Points, in no order, along strands that fork and pass close to each other.
In the rows, 128 means zero.
Points whose rows are less than 129 apart are linked; no others are. Some points are linked to none.
j144: [116  97 157  95 165 135 146 152 138 114 127 131 175 181 127 147 130 123
 149 141 159 197 137 110 122 146 107 133 163 159  45 102 150 113 133 103]
j109: [110 112 131 106 106 165 122  82 113  76 211  93 118 138 172 115  90  97
 137 114 137  58 128 153 184 146 149 122 120 104  86 113  99 168 113 185]
j89: [ 94 143 168 155 130 111 177  87 156 131 133 120 132 160  72 143 147 150
 102 112  84 168  99 123 140 202 192 108 151 111 136 124 173 109 110 132]
j501: [149 132  87 157 125 134 102 169 122 118 113  94 137 161  85 112 190 138
 102 162 168 230 131 138  77 147 114 136 113 166 136 140 106  93 124 114]
j947: [ 90 143 119 114 146 109 118 102 120 107 109 136 133 151 166  95 149 142
 131 147 112 207  66 137 136 121  96  81 192 154  75 134 171 100 102 133]
j768: [130  63 158 131 114 135  98 105 137 131 145 137  97 141 161 137  84 125
 177 158  97  93 146 141 155 174 168 142 122 109  99 126  86 134 150  93]
j43: [119 122 163 104 111  89 136 176 119 113  62 110 110 143 119  98 155 218
 158 142 148  98  82 128 157 133 117 122 124 128 146 144 128 126 100 100]
j782: [142 177  88 171  93  94 162 139 100 149  82 113 115 117  60 160 159 117
  68 140 131 111  82  99 100 120 160 124  96 129 208 129 112 159 106 146]
j737: [123 123 124  82 133 150 152 133 115  87 150 125 169 145 168 204  70  79
 149 126 131  82 133  84 172 111 131 163 150 119 115  90 146 174 142 133]
j787: [102 159  99 146 101 121 167 114  93  74 136  80 122 143 140 156  95 128
  90 153 104  70  87 119 208 159 175 139 125 100 148 125 138 180 107 153]
j707: [112 173 111 147 115 108 146  92 130 120 113 118 125 144  91 113 184 138
  90 130 106 216  57 108 106 141 156  98 165 134 158 131 154  92  93 141]
j892: [101 148 172 151  90  96 171  51 147 139 143 148 102 112  91 135 138 149
  97  84  82  75  84 155 144 144 181  87 133  91 171 127 149 132  84 159]
j175: [133  84 153 145 167 135 159 171 140 128 133 145 174 145 103 105 154 143
 129 110 175 165 209 154 117 128 117 117  93 146  38 126 145 111 145 109]
j451: [125  92 168 145 129  75 116 106 150 164  71 199 104 113 138 169  99 145
 156 130  80  91 115 141 128 120 125 112 142 120 136 135 138 127 132  85]
j997: [170 136 118 127  98 126 135 173 104 147 144 106 131  86 112 143 154  89
 123 107 173  51 172 133  74  57 118 150  54 126 179 145  72 160 141 140]
j804: [162 125 136 138 123 125 146 163 136 168 135 141 144  81  95 148 149  97
 120  91 173  80 188 153  61  59 115 148  66 134 155 128 102 145 156 127]
j378: [141 124 155  84  88  97 146 156 119 105  87  93 119 144 132 132 134 185
 162 144 160  60  92 118 155 125 135 149 110 116 141 115  87 156 101 106]
j753: [151 140 148  82 127 150 121 134 163 175 141 112 127 148  89 106 149 148
 134  99 179 157 132 144  64 138 114 161 126 126 173 122 102 107 123 116]
j108: [159 159 125  75 134 177 108 163 131 154 186 105 134  99 125  68 131 127
 141  81 188  90 173 137 109  97  86 148  96 124 177 140 103 122 136 160]
j234: [141 135 126 113 135 173 108 136 129 129 181 121 123 127 164 115  65 126
 162 147  95 100 164  95 181 164 138 170 133  98 145 124 120 122 161 137]
j960: [114  78 187 135 168 144 158 139 143 140 162 133 153 162  94  87 146 154
 142 103 169 142 180 166 148 164 125 112 107 133  36 123 144 111 123 123]
j651: [107  90 118 110 122 146  85  66 133  98 156 137 109 137 203 135 100  96
 151 146 116 120  98 131 140 128 115 114 186 134  74 101 112 131 115 138]
j908: [111 136 157 147 115  87 166 121 147 119  75 108 133 172  63 211 151 125
 115 156 120 179  84  85  97 185 173 138 135 121 130  98 123 137 124 108]
j248: [108  82 123 188 157  93 126 121 123 130  84 176 120 132 142 185 109  99
 117 163  90 159 145 147 127 119 146 112 125 138  66 131 155 142 167  79]
j181: [169 116 106 124  94 134  71 118 135 170 129 132  77  96 143 122 120 111
 140 138 127  94 137 142  82 106 125 150 101 114 199 140  49 127 142 114]
j851: [119 193  89 112 148 145 142 186  77  82 128  99 154 120 142  93 130 143
 116 121 153 123 113 111 169  89  72 122 120 151 143 135 175 134 123 171]
j615: [100 125 155 150 138 100 133 107 135 128  97 134 101 143 109  68 175 195
 127 133 103 191  85 152 141 160 137  80 153 131 112 159 157  81  96 110]
j493: [115 177 100 169  95  92 174 103 109 131  92 111 117 123  64 149 168 126
  59 131 109 137  64  92 129 132 178  94 117 125 186 124 135 143  94 154]
j487: [145 114 122 131  85 105  75  97 144 165  97 163  80  94 151 126 115 138
 146 132 111  64 102 141 100 104 113 127 128 106 198 137  69 127 108 121]
j859: [124 123 132 127 155 140 154 135 133 117 146 126 164 154 106 148 140 109
 113 128 145 191 136 129 117 142 116 137 152 160  92 100 159 117 134 128]
j754: [129 139 132 120 136 104 137 160 120 137  87 160 140 105 149 150 107 133
 136 118 118  77 124 120 144  78  88 129 129 136 146 133 151 145 139 125]
j285: [124 134 142 159 159 148 121  98 138 156 156 161 120 102 104  61 151 148
 107  93 161 147 159 190 106 105  93  84 117 152 108 120 148 103 123 167]
j841: [120 153 141 154 138 144 107  98 159 172 154 148  97 113 129  59 112 166
 137 118  66 157 117 127 143 179 149 117 153 110 159 157 156  70 125 132]
j390: [102 127 117  95 147 147 105  94 120  85 152 131 138 126 191 112 108 105
 140 128 142 139  95 134 152 103  75 103 187 150  75 106 148 131 116 159]
j271: [148 161  83 180 106 110 156 193  84 130  96  84 127 132  48 144 165 131
  68 150 146 134 120 103 103 136 151 140  55 137 192 150 107 144 122 136]
j795: [157 153 117 108 148 181  91 173 130 159 182 108 122 113 102  39 158 153
 123  94 185 145 177 157  93 121  88 139  96 131 174 153 117  97 132 151]
j634: [163 108 101 160 123 123 141 200 101 101 111  86 152 133 104 139 165 130
 121 155 156 155 177 126 113 133 128 152  57 141 113 153  96 131 148 102]
j274: [150 120 109 136 164 169  91 166 128 149 165 133 141 112 122  43 159 142
 126 119 167 170 212 155  99 118  88 124  92 145 108 144 119  86 154 133]
j216: [116  70 152  93 110 125  94  80 138 101 131 140 104 145 196 138  94 125
 168 139 126  71 100 140 147 130 111 118 167 122  90 103  96 144 104 122]
j145: [139 186  70 177 125 140 105 129 119 162 126 121  98 105  94  96 141 126
  82 133  91 178 114 118  98 135 142 128 127 125 209 163 137  93 128 142]
j713: [148 156 114 139 153 131 109 174 150 171 115 135 141 144  77 105 133 160
 115 122 122 200 151 119  92 163 115 153 128 130 171 157 156  87 142 102]
j973: [131 110 149 103 106  90 147 150 124  97  60  98 128 172 126 202 114 141
 165 181 132 126  87  80 134 155 153 173 132 118 122 107 105 155 135  83]
j919: [118 127 110 163 111  99 121 121 107 114  95 121  95 123 139 124 134 149
 116 155  95 118  89 134 152 136 144 110 119 131 143 145 120 134 116 117]
j209: [119 114 140 130 111 101 185 143 108 100 105 117 157 119 107 206 153  91
 103 112 170  80 119 141 110  76 129 132 110 162  92  96 131 177 129 131]
j301: [183 120 112 101  95 139 137 168  97 114 154  90 151  86 153 151 139  83
 147 116 164  66 185 115 108  69 123 144  70 123 141 132  68 162 141 138]
j88: [148 134  98 145 162 172 111 172 133 134 180 117 154 136 113  73 131 132
 119 136 140 189 203 126 130 164 109 146 108 132 119 147 130  85 156 133]
j35: [166 149  80 170 123 127 139 223  92 127 110  96 155 124  65 139 163 126
  86 139 156 148 168 109  84 126 125 163  51 141 175 163 115 132 149 120]
j755: [ 88 126 129 142 145  88 135  92 125 115  99 157 123 138 149 149 139 125
 119 140 100 173  76 138 140 119 124  85 176 148  87 128 176 123 114 119]
j486: [119 127 159 164 140 132 127  83 145 157 146 165  96  84 112  57 142 168
 122  86 121 106 135 193 134 122 106  73 115 132 126 142 151 104 108 158]
j14: [139 111 173  69  82  91 145 135 137 110  82 106 121 163 131 179 112 158
 176 148 151  66  86 100 135 137 152 170 134 104 134  92  81 159 105  99]
j256: [116 105  90 131 148 175 126 114  85  54 190  90 136 103 191 119 106  62
 114 116 141  76 182 139 179 103 116 108 106 126  53 140 121 176 147 169]
j63: [ 97  92 125 159 100  68 155 119 104  92  50 116 102 141 121 213 143 113
 102 160 118  87  66 125 149 125 163 111 121 127 108 127 113 185 117  97]
j140: [116  89 155 101 106 115 185 140 108  77 139  85 155 139 134 190 154  87
 123 101 190  52 137 154 138  90 142 125 104 151  59 110 119 189 112 128]
j345: [166 137 108  88  99 148 104 110 152 169 156 103 118 145 114 173 115  75
 137 136 158 150 128 119  50 135 148 190 122 116 182 114  61 143 144 113]
j879: [125 113 140 149 145  94 143 176 114 114  70 133 131 143 112 121 163 167
 129 147 145 153 125 146 128 118 104 113 113 159  94 143 144 119 132  90]
j263: [ 85 135 107 162  87  97 150  84 110  81 116 113  97 128 154 159 100 128
  89 123  82  31  70 138 202 142 165 100 133  87 151 142 134 180  78 151]
j81: [139  88 151 115 125 159  94 121 138 132 158 134 105 126 176  97  85 149
 179 145 103  82 146 124 174 164 133 143 125 102 110 133  92 132 146 124]
j673: [143 159  85  80 136 183  86 111 130 122 175 113 133 133 163 101 115  97
 137 139 153 186 118 112 107 119  91 152 181 150 147 102 119 107 134 155]
j523: [100 166 112 141 148  90 135 139 114 132  87 186 135 104 150 128 108 144
 108 116  75 105  95 130 159  77  88  91 145 136 148 147 195 138 125 138]
j343: [132 134 136 153  96  99 139 105 149 137  82  96 103 165  72 190 146 123
 125 164 109 180  79  91  85 194 192 155 118 106 157 114  90 131 124 113]
j482: [103 130 110  81 164 155 125 137 105  74 149 124 160 138 194 128  84  96
 153 131 143 132 119 102 184 107  77 126 173 141  63 112 167 145 139 147]
j503: [118 154 131  97  65  97 124 110 129 111  87 116  92 124 136 108 155 189
 126 129 152  61  50 134 140 108 129 111 134 112 185 116  89 139  57 147]
j336: [136 156 121  98 123 150 112 112 145 136 154 144 129 127 165 135  66 121
 151 132  88  95 118  93 160 141 126 157 169 102 166 110 134 128 129 144]
j902: [127 116 169  81 149 108 140 170 142 128  89 124 160 188 116 140 124 171
 167 151 147 184 104  95 128 165 108 147 170 138  94 111 153 100 124  86]
j878: [ 88  84 141 179 131  71 135 106 119 112  57 146 102 138 133 199 125 114
 112 158  88 121  96 149 146 135 157 101 135 129  81 131 148 161 136  79]
j342: [145 103 163  92 150 149 127 142 140 156 147 176 170 100 149 150  89  92
 154  90 143  70 188 117 124  79  93 141 127 130 106 106 136 148 150 127]
j218: [173  95 163 127 125 148 148 166 134 158 173 116 155 128 102 135 120 113
 162 110 141  93 222 131 123 150 158 149  50 107 113 143  89 139 163 116]
j971: [102 166 176 100 105  80 171  79 161 150  87 162 133 140  83 163 137 153
 121  95  89 129  59  82 115 129 164 108 177  93 176 112 166 112  92 124]
j593: [132 138 113 170 110 129  84  61 154 185 132 164  67  81 129  90 134 126
 114 124  77 145 110 152  88 128 144 104 141 112 186 158 110  87 118 134]
j15: [118 126  89 157 112 103 164 129  85  91 101 125 139 117 125 204 145  71
  79 139 146 101  99 127 125  73 126 120 114 162 115 109 126 179 130 129]
j50: [157 152 141  89 118 133 104 138 167 217 120 124 101 134  76 123 131 147
 126  87 162 127 131 134  42 134 122 173 108 109 215 154 110 124 138  95]
j106: [120 103 136 159 168  90 125 158 128 146  69 180 132 123 130 120 146 152
 136 142 129 158 153 162 106  93  96 107 115 154  80 137 153 116 151  85]
j12: [114  65 173 139 141 121 103  95 150 154 121 185 112 128 156 159  87 121
 162 136  87 113 145 134 138 148 137 128 151 123  90 115 135 124 153  93]
j141: [130 123 131 146 150 167 113 131 145 145 177 124 134 149 115  63 129 158
 139 138 119 196 161 133 137 199 130 135 140 139 106 139 137  82 135 135]
j381: [108 177 105 126 136  87 148 158 105 134  71 152 150 129 123 154 131 135
 112 135 102 154  70  95 141  94 108 107 156 144 162 133 185 131 120 125]
j45: [143 146  88 137 112 119 105 167 100 124  82 103 114 133 105 121 186 131
 108 160 166 182  95 125  86  99 109 131 117 162 164 129 101 119 118 117]
j72: [111 124 150 148 116 160 105  60 148 136 195 135  87 112 146  77  88 141
 141 115  87  88 130 156 174 177 160 111 136 101 120 128 118 120 119 171]
j435: [181 113  84 111 147 163  84 199 121 141 132 110 149 104 140 114 141 104
 146 138 160 161 219 106  84 101 102 159  86 130 142 160  91 111 173  92]
j208: [115 123 162 171 131 105 129  92 143 167 120 185  96  89 119  90 116 170
 126  96  83  74 125 172 145 125 118  91 119 118 155 154 159 107 119 134]
j473: [112 101 135 102 102 125 138 104 118  85 142 122 148 155 163 222  85  74
 138 147 119  80 107 105 151 125 156 156 155 124 104  83 126 184 128 127]
j58: [162 136  88 124 111 151  88 107 141 166 143 116  97 114 122 133 144  96
 119 136 141 154 131 134  65 116 124 153 124 131 179 131  75 121 145 122]
j581: [120 127 101 174 136 181 127 123 111 110 213  86 118 130 131  74 107 122
 111 142 104 136 178 148 177 199 161 133  97 124  95 146 117 118 152 160]
j653: [ 79 140 162 145 133  92 190 108 135 102 105 106 129 172  86 165 142 160
 104 124  89 143  83 116 171 199 187 105 149 102 114 127 181 135 107 112]
j247: [167 115 122 167 138 126 143 151 134 163 134 139 148 100  83 170 139  76
 105 114 150 129 205 150  57  91 140 149  69 139 129 117 109 143 167 122]
j326: [161 154 107  92 131 180  87 138 115 126 207 109 125  79 161  67 114  95
 134  97 160  80 186 131 114  90  87 133  92 116 164 139  87 131 157 184]
j498: [148  93 125  95 157 189  66 147 132 148 173 129 128 107 169  55 114 125
 181 131 139 139 211 107 144 138  98 135 107 127  93 146  70  96 166 123]
j727: [150  89 114 174  99 129 126 120  96 110 149 101  99  99 131 105 172 111
 109 143 154 104 156 190 106 102 139 105  58 148 109 140  60 147 131 139]
j935: [141 114 116 190 155 114 154 151 131 141 109 163 159 125  90 194 125  82
  92 146 121 161 191 132  79 108 148 145  93 145 107 114 153 142 176 112]
j325: [137 140 123 128  85 131  89  44 167 174 141 152  84  98 127 101 133 132
 131 106  96 130  82 140  85 127 149 112 168 104 199 132  97  91  95 138]
j156: [107 161  95 130 143 142 168 146  84  66 160  98 154 120 157 154  92  95
  91 114 130  73 121 115 190  97 103 130 129 131 116 125 181 174 127 170]
j744: [ 91 120 103 154  80  76 142  91 106  79  78 117  99 137 154 187 124 116
  97 149  97  64  54 125 173 123 158  98 145 104 136 126 118 181  86 124]
j864: [170 130 100  99 123 164 112 145 101 119 185 108 149  68 169 117 121  68
 136 100 156  73 204 126 112  66  96 130  81 124 137 132  84 145 151 167]
j569: [ 78  92 140 180 182 143 111  81 142 129 153 165 106 123 148  77  98 133
 118 112 104 132 158 188 180 155 129  82 137 121  32 149 176 116 138 135]
j958: [113 147 145 141 123 115 145  91 150 131 119 123 119 147  93 108 159 161
 121 132  96 197  83 119 121 177 165 109 164 122 135 126 148  88 100 126]
j184: [140 107  99 137 115 128 110 108 119 116 122 135 125 126 156 183 129  77
 130 162 123 147 120 123 100 103 125 141 145 156 118  98  94 144 146 112]
j306: [134 145 106 208 125 124 100  92 139 180 124 151  84  91  98  96 137 133
  99 136  67 166 133 151  97 143 161 108 117 123 178 167 129  87 141 126]
j939: [101 175 135 115 122  76 157 124 130 139  70 166 136 131 123 166 118 141
 115 123  73 127  56  73 157 117 142 115 173 111 171 133 185 132 110 129]
j940: [131 171 117 102 105 154  91  53 167 162 170 134 101 116 131  84 135 125
 122 101 121 155  80 138  89 128 134 122 185 114 185 119 118  92  97 161]
j160: [135 116 122 135 151 148 183 168 106  94 165 103 195 123 118 145 149  95
 106  95 177 122 207 134 134  98 126 130  84 144  53 126 162 150 148 149]
j254: [126  98 129  86 103 137 160 138  96  59 147  89 161 125 179 160 119  91
 144 108 174  41 127 135 162  80 114 126 119 134  75 113 110 185 110 143]
j833: [113 155 164  77 148 129 121  88 163 163 132 184 146 124 144 130  94 128
 146  95 110 136 100 110 119 113 100 119 200 132 142  98 178 109 113 138]
j605: [123 129 105 162 104  83 125 149 105 120  46 121 104 125  93 146 196 142
 101 158 145 165  71 127  93 112 129 107 111 155 144 132 105 130 111 106]
j544: [113  96 156 130 133 167  83  95 142 139 183 135  84 120 169  51  81 157
 170 122 101  83 156 146 187 181 133 117 124 101  95 147 102 113 134 152]
j565: [121 146 165  99 167 141 150 117 156 166 150 178 156 115 115 125 118 116
 121  79 138 129 140 135 107  96  87 119 163 148 132  93 180 115 129 153]
j719: [104 112 156 102 126 108 158 142 127  88 100  96 136 188 130 177  95 149
 155 164 118 131  98  89 176 186 169 163 155 108 100 110 141 146 130  87]
j166: [136 156 126  90 118 120  99 141 149 139  95 108 114 163 128  94 132 189
 157 157 121 179  86  91 134 172 141 158 162 106 178 133 125  86 106 104]
j909: [106 139 142 144 141  77 140 170 121 135  63 140 123 148  96  99 175 198
 130 139 123 179  97 136 129 134 110  93 130 145 124 154 168  97 114  92]
j84: [ 83  83 116 149 131 144  96  47 121  90 157 133 103 135 183 139 107  78
 121 144 102 127 102 163 154 140 142  92 172 138  51 115 130 142 116 140]
j553: [ 99 143 173 107 158 115 134 108 156 157 120 180 140 135 143 111  96 156
 147 103  88 139 103 115 157 130 102 102 193 122 115 131 195 104 117 129]
j656: [140 177 117 106 154 144 117 191 128 142 115 125 148 141 112  79 131 182
 134 126 128 175 131 111 141 142  96 148 141 137 169 150 174  93 127 126]
j110: [113 142 176 119  95  56 152  99 164 152  35 162 105 126  77 174 144 164
 130 118  94 111  56  86 108 140 171 108 149  93 180 127 125 127  98 102]
j454: [118 131 142 134 143 167  95  84 161 153 177 131 109 136 127  43 132 165
 143 129 106 199 123 139 138 189 137 112 175 128 104 133 134  61 117 143]
j170: [122 158 115 138 168 160 116 103 139 149 163 170 144  91 135  88 130 105
 100  94 136 153 156 154 109  80  75  99 149 157 122 107 164 105 137 171]
j895: [171 114 123  78 149 158 108 201 127 142 128 124 161 100 143  96 148 127
 169 104 187 122 203 111 109  81  82 146  95 137 117 148 109 111 153 108]
j984: [105 113 161  89  90 111 131  85 140 100 132 141 119 143 166 160  92 144
 149 114 115  38  85 134 156 125 128 128 168 101 129  93 111 157  82 143]
j370: [119 116 111  78 164 149 150 174 102  75 137 111 187 137 173 134 118 103
 150 126 167 138 151 100 164  92  86 134 140 153  60 119 158 141 143 129]
j722: [135 147 109  99 125 179  71  75 155 161 186 131 103 106 157  81 117 104
 131 116 129 157 119 137  93 124 104 135 175 128 162 109 102  95 121 160]
j28: [131 114 125  99 160 148 163 166 104  83 144 123 191 111 164 144 131  88
 133  97 178 108 184 120 149  66  91 120 116 155  44 118 162 152 141 135]
j580: [125  94 140 129  96 106 114  90 132 110 105 141 121 143 147 214 103  86
 137 157 101 107  92 111 120 131 157 144 146 127 128  88 102 168 128 111]
j74: [142 184 102 105 143 159 166 204  94  98 154  87 186 129  99 114 137 133
 106 107 172 122 152 102 145 106  96 158 102 139 161 132 168 129 132 162]
j173: [126  93 122 102 119 181 122 105  96  71 218  77 136 125 181 123 106  67
 144 118 153  76 172 137 177 133 151 121  93 113  61 127  83 176 136 172]
j327: [140 136 178 107 116 117 151 132 149 157 126 107 123 154  79 107 157 181
 141 110 158 128 106 145 114 155 140 140 118 123 156 119 116 110 104 126]
j846: [102 105 123 166 123 138 134  79 110 102 171 151 134 122 146 203  93  55
  92 118  96  76 144 156 146 116 161 124 128 131 102  97 154 185 136 155]
j734: [153  68 102 151 154 147  94 159 117 122 126 138 142 125 156 122 128 101
 154 170 129 180 206 119 111 131 126 141 104 145  64 143  93 109 178  88]
j232: [148 148 106 126 147 155 172 189 104 104 163  97 189 132 102 135 144 102
 106 110 170 136 185 116 127 114 112 152  94 151 124 125 150 137 144 152]
j197: [ 90 165 140 106 171 115 126 151 128 122 113 153 140 132 155  68 109 184
 147 115  95 145  94 126 186 126  85  93 167 126 108 154 208 112 122 139]
j540: [136  85 110 158 157 121  87 137 126 143  89 176 118 106 162 113 131 118
 149 166 122 166 168 152 106  89 102 115 121 152  81 141 111 113 165  86]
j404: [150 122  78 148 121 164  90 111 127 118 164  95 108 139 132  97 152 107
 123 174 127 206 134 136 105 164 139 140 136 154 123 125  83  98 140 132]
j171: [146 135  89 111 131 190 105  97 119 133 207 130 147 103 155 144 113  35
 112 123 144 137 169 121  93  91 110 141 143 144 129  92 101 137 157 172]
j168: [171 141 108  44 104 162 109 158 137 128 147  66 143 167 121 125 138 123
 167 147 205 166 134  98  73 146 128 195 120 121 158 117  63 118 124 109]
j41: [152 168  92 142  86 112 133 111 134 143  98  82 104 152  68 167 142 118
  99 163 123 176  78  85  82 172 185 161 115 106 199 121  83 135 109 131]
j505: [144  92 181 154 126 136 154 127 134 156 177 140 131 121  99 137 123 120
 137  98 129  72 198 173 129 133 164 125  58 117 108 126 110 151 154 137]
j379: [116 150 154  82 108 113 136 113 149 122 123 158 136 135 167 141  75 152
 151 112 104  48  93 105 171 121 110 144 173  94 155 103 148 146  95 140]
j284: [134 158  88 154 141 126  94 165 135 136 102 120 132 152  87  95 168 158
 109 155 122 244 112 121  93 174 127 134 141 142 160 160 146  76 122 106]
j883: [131 106 191 104 139 143 155 136 148 141 163 114 140 151  95  79 151 175
 147  94 173 124 144 164 137 157 122 124 120 139  93 116 126 112 108 143]
j470: [118 128  92 158 109 134 151 101  92 100 155 125 136 111 140 200 115  49
  78 132 120  85 120 129 125  85 135 126 116 146 133 100 126 179 135 160]
j579: [139 107 145 182 153 142 110 106 149 184 154 176  99  95 105 103 113 129
 126 121 102 122 190 173 105 135 139 119  97 126 133 140 126 108 163 125]
j808: [142 181  71 147 105 137 102 124 138 168 111  95 100 142  85 118 143 132
  92 143 114 205 102  92  78 169 168 159 126 106 218 160 106 101 122 120]
j172: [133 152 109 107 142 157 130 130 129 126 155 115 156 138 131 126 132 109
 122 130 156 181 127 117 114 121 100 141 158 156 129 101 141 109 129 144]
j488: [116 153 150 105  87  93 129 144 116 112  84 105  96 130 118  79 173 218
 126 122 157  80  60 145 153 112 119 103 126 125 166 138 117 133  72 136]
j233: [172 138 117  79 122 157 104 175 142 147 133  91 130 156 112 110 127 157
 155 141 171 156 144 105  97 153 120 185 120 110 174 137  95 110 138 101]
j353: [155 139 126  99 115 133  94 146 142 151 118 105 107 148 131 105 118 175
 167 158 126 139 116 107 123 166 145 178 136 100 178 132  90 108 129  97]
j542: [173 127 125  56  87 153  88 115 151 154 156  82 107 155 138 136 126 103
 170 141 185 146 126 122  59 133 140 188 125 113 163 108  28 131 134 110]
j953: [142 136 121 101  72 104  88 108 134 142  97 141  80 102 144 101 144 163
 135 117 139  64  75 147 104  93 110 118 129 114 206 127  69 133  81 134]
j151: [130  97 167  69 152 150 151 147 140 126 147 150 185 138 154 185  85  92
 165 105 146  93 162  88 140 101 115 159 148 132  94  87 149 153 145 121]
j374: [120 109 168 153 103  65 125  98 150 156  46 173  88 117 116 168 131 151
 143 139  83 107  82 124 108 135 150 107 134 113 160 140 114 121 116  86]
j762: [118  92 139 199 157  95 145 132 140 140  81 170 139 136  90 199 131  96
 116 152 108 177 162 142  80 133 152 132 108 144  83 116 148 135 169  86]
j105: [132 145  84 132 148 167 147 144  80  63 193  90 157  94 173 128  95  72
 106 114 138  79 180 114 174 100 108 125 103 127 101 133 144 167 153 180]
j431: [149 112 136 122 140 132 125 154 125 135 125 157 138  98 151 132 114 118
 140 117 127  78 167 131 132  88  93 140 108 135 135 136 125 137 154 126]
j848: [160 109  87 108 130 161  90 122 119 123 151 139 139  97 177 164 116  48
 138 146 137 132 168 107  86  78 110 151 133 143 137 107  81 137 167 124]
j521: [115 170 131 125 172 132 128 180 123 137 115 145 141 125 129  57 113 192
 133 110 102 149 129 124 178 130  87 116 131 133 139 161 202 103 129 140]
j749: [135 134 151 172 143 105 129 145 129 171  99 159 100 100 110 101 113 174
 134 127  75 106 136 136 150 140 133 125 105 118 173 167 151 113 140 108]
j619: [148  97 130 140 162 127 149 180 119 119 108 150 164 101 126  99 176 140
 127 112 197 136 213 158  96  64  99 111  82 160  50 138 136 120 144 118]
j186: [ 95 138 160 123 130 100 190 136 123  93 108  93 137 182 108 175 109 164
 119 136 112 103  92 108 200 189 176 142 143  96 115 118 172 155 114 114]
j414: [ 83 132 122 159 140  65 148 104 125 123  59 158 134 138 112 175 160 111
  96 146  91 197  77 128 116 109 135  81 162 150  91 134 178 124 125 105]
j796: [177  88 155  93 145 154 129 198 140 159 145 119 169 119 117 107 132 137
 173 102 161 116 231 108 118 129 118 154  75 115 101 150  97 117 158  96]
j137: [ 80 119 141 174 163 155 116  85 147 138 167 151 101 117 149  73  90 139
 127 113  60 136 140 156 195 185 150  96 152 111  72 156 189 102 138 143]
j376: [145  91 137 157 129  95 152 195 125 112  62 116 150 131  92 151 180 133
 132 151 173 153 153 140  86 113 124 133  74 157  79 142 106 129 142  85]
j161: [128 146 165  78 133 106 133 133 151 140  84 127 129 169 124 119 116 197
 170 152 107 168  82  80 142 175 137 147 180 104 146 122 149  91 114  94]
j740: [103 138 142 158 134  76 163 113 138 125  64 136 136 156  68 190 172 128
  98 142 111 216  78 109  87 144 148 104 152 147 114 114 159 117 118 108]
j152: [115 162 106 127 126 137 155 139 102  89 145 107 137 121 163 137  81 126
 110 128 110  61 111 104 202 123 121 140 130 110 146 125 166 166 118 159]
j611: [ 82 140 141  97 158 110 135 127 119  98 108 133 136 147 159  70 138 174
 138 120 134 162  79 144 173 116  83  78 173 149  76 141 190 114 103 140]
j987: [103 167 149 160  96  92 198  91 127 135 121 111 108 129  54 131 171 164
  68 103 107 108  75 128 143 156 188  96 109 109 176 133 149 142  84 158]
j793: [136 147 122 153 142 143  94 127 146 175 131 158  97  96 144  81  95 159
 140 127  67 124 139 128 149 148 129 136 137 105 180 160 145  90 148 125]
j789: [ 84  82 116 180 159 137 115  68 122 105 147 139 104 126 156 113 122  98
 104 128 112 137 138 192 155 132 136  83 145 139  36 130 151 136 132 131]
j187: [170 107  82 130 149 146  84 177 123 132 119 125 140 128 146 138 130  98
 148 169 133 187 177 105  94 122 113 165 113 141 130 144  99 109 178  88]
j367: [117 126 109  98  89 139 143  99 103  56 172  92 135 136 187 152  92  99
 130 123 143  40 109 140 180 114 130 131 125 112 106 106 100 186 102 169]
j645: [101 139 156 141 109 128 136  49 153 135 170 151 106 115 132 107 112 136
 118  94  82  97  98 151 149 154 161  96 154 103 141 119 152 121  95 169]

A fork is a point with three links, a tip a point with one. Leave the first point through the second and follow the links. Name the first fork or tip that comes.
j431, j754: j81
j973, j14: j233
j787, j152: j846
j345, j58: j958
j172, j673: j197
j390, j482: j851
j374, j110: j171
j521, j656: j605

Follow the links from the first point to the second, and from the first to the third. Name the last point that the two ways share.
j181, j960, j145: j233
j569, j987, j971: j81
j653, j505, j782: j879
j218, j634, j488: j879
j284, j947, j274: j197
j656, j673, j141: j197
j151, j984, j987: j81
j851, j137, j81: j651
j166, j487, j619: j233

A fork is a point with three links. Follow the links from the first point to the second and name the forks in between, in order.
j175, j542: j753 > j233
j902, j487: j233
j379, j782: j81
j521, j795: j197
